Each row is a point on a tangle of strands that fork and nearly touch. The rows are in no order.
Points whose rows are less than 42.7 apart are linked; no others are. Some points are linked to none.
situz: [-11,24,11,13,-16,31,13,3,10,29,-19,3]
Benod: [-3,18,-25,-55,13,43,27,49,-19,3,-43,11]
fot: [-52,17,11,23,66,-1,-3,59,-27,29,-11,-4]
sok: [-58,46,39,-27,10,82,7,43,-2,-8,-47,10]
Bozu: [29,-1,7,-3,-36,-4,-13,-54,15,-9,27,2]
nugo: [-2,-3,0,42,14,-7,-10,-21,-2,11,8,-3]
mivib: [-9,-19,-23,61,51,-44,-17,22,-36,11,21,-21]
Kub: [-10,38,26,-11,-48,60,31,12,24,25,-16,-7]
Tuka: [0,2,-35,-34,47,7,22,60,-33,20,-34,8]
lav: [7,30,20,-15,-58,52,31,-4,26,30,-7,-14]
Posi: [21,-38,-35,49,38,-53,-17,4,-31,2,25,-17]
goru: [64,-16,-41,-15,-32,-3,16,-7,-3,36,1,4]
sif: [30,-46,-25,24,20,-50,-19,-31,-14,-23,23,-10]
keb: [15,-35,4,-11,-7,-47,-24,-49,14,-51,29,6]
raf: [3,-9,5,39,11,-15,-19,-39,-1,-12,17,-5]
Ker: [4,-3,-38,-12,44,-8,17,53,-25,32,-26,9]
zoso: [43,-20,-34,22,8,-25,2,-9,-14,21,5,1]
tirik: [48,-5,-22,-14,-42,6,19,-12,5,35,1,1]
fubir: [18,20,-13,-42,-49,45,38,32,10,24,-27,-3]
nol: [38,-35,-16,-6,-7,-43,-20,-50,1,-33,29,4]
gaken: [-23,-32,33,-19,-5,-68,-26,-41,38,-69,25,17]
nepeg: [2,28,-11,-50,-34,56,36,41,2,9,-36,2]
gid: [-3,5,-2,38,12,3,0,-3,-2,23,-7,3]
meko: [-11,-22,19,40,22,-23,-27,-42,-1,-35,24,-11]
doga: [40,-8,-9,0,-32,-3,-6,-42,6,5,20,-1]
kug: [-6,11,-27,-47,26,29,21,51,-24,12,-41,10]
naz: [24,-5,12,-12,-38,-12,-22,-59,21,-30,35,1]
ginub: [-32,-40,28,30,31,-55,-31,-37,3,-59,29,-13]
vali: [3,-19,-19,54,40,-36,-18,2,-27,2,20,-19]
non: [-24,-31,22,36,27,-41,-30,-43,0,-50,28,-13]
feni: [72,-24,-40,-14,-33,-14,5,-22,-3,26,12,2]
Fude: [-7,-11,28,-41,-51,-52,-21,-42,52,-72,31,21]
Bolu: [27,-9,12,-32,-46,-27,-22,-55,27,-47,42,8]
Figov: [29,-10,-38,16,15,-16,10,13,-15,32,-9,5]
dabe: [3,18,25,16,-37,28,-1,-35,21,15,9,-2]
Met: [17,-5,-40,3,28,-13,18,40,-20,36,-19,8]
Belu: [-9,-6,34,9,-14,-12,-28,-58,20,-45,28,2]
Tozer: [-67,29,26,-5,68,35,2,61,-25,10,-30,-2]
pas: [2,21,-2,-9,-27,33,25,16,9,31,-26,2]
kitav: [-64,25,24,3,74,19,0,61,-27,21,-22,-4]
nus: [-18,-8,-16,61,54,-40,-20,35,-40,20,18,-24]
Zigi: [-2,26,-22,-56,-8,51,26,48,-13,4,-43,9]
godiv: [-43,10,-1,39,63,-18,-7,56,-31,31,-1,-10]
vobo: [-33,5,-6,51,58,-26,-13,46,-33,29,7,-14]
Dumal: [-28,45,36,-17,-47,77,28,25,26,14,-28,-5]
luz: [13,22,-8,-25,-41,38,35,17,11,30,-21,-2]
far: [36,-39,-20,6,8,-44,-19,-42,-5,-29,25,-2]
vik: [33,-40,-35,36,30,-51,-16,-12,-23,-5,23,-12]
ror: [-20,-24,31,-31,-28,-69,-24,-39,49,-70,25,23]
rus: [13,-11,20,-42,-49,-45,-22,-47,42,-63,38,15]
bez: [-1,-39,11,-17,-3,-63,-27,-47,24,-62,27,13]
dop: [-41,45,49,0,-32,74,18,25,24,15,-31,3]
luba: [29,7,-6,-7,-43,21,19,-16,10,30,0,-3]
bagom: [-55,39,31,-25,34,71,7,48,-12,-5,-42,9]
rof: [67,-30,-40,-5,-17,-22,-3,-31,-6,15,18,3]
biril: [-49,50,40,-22,-19,84,17,37,13,1,-40,6]
ren: [-13,18,13,31,-5,19,3,-7,8,22,-10,4]
nomu: [20,17,9,-7,-53,33,23,-12,20,31,1,-8]
devag: [-55,31,23,-15,46,52,7,53,-16,5,-39,4]

A fork is a point with three links, a tip a point with one. Leave the first point through the second and follow the links. Name the first fork or tip that comes.
Benod / kug | zoso
rus / Bolu | doga
lav / nomu | rof
raf / meko | ginub

Name the points in between on the shortest way along the links from the first point to the second, in order.
Kub / Tozer | Dumal, dop, biril, sok, bagom, devag
tirik / dop | luba, nomu, lav, Kub, Dumal
gaken / naz | ror, Fude, rus, Bolu
meko / pas | raf, nugo, gid, ren, situz
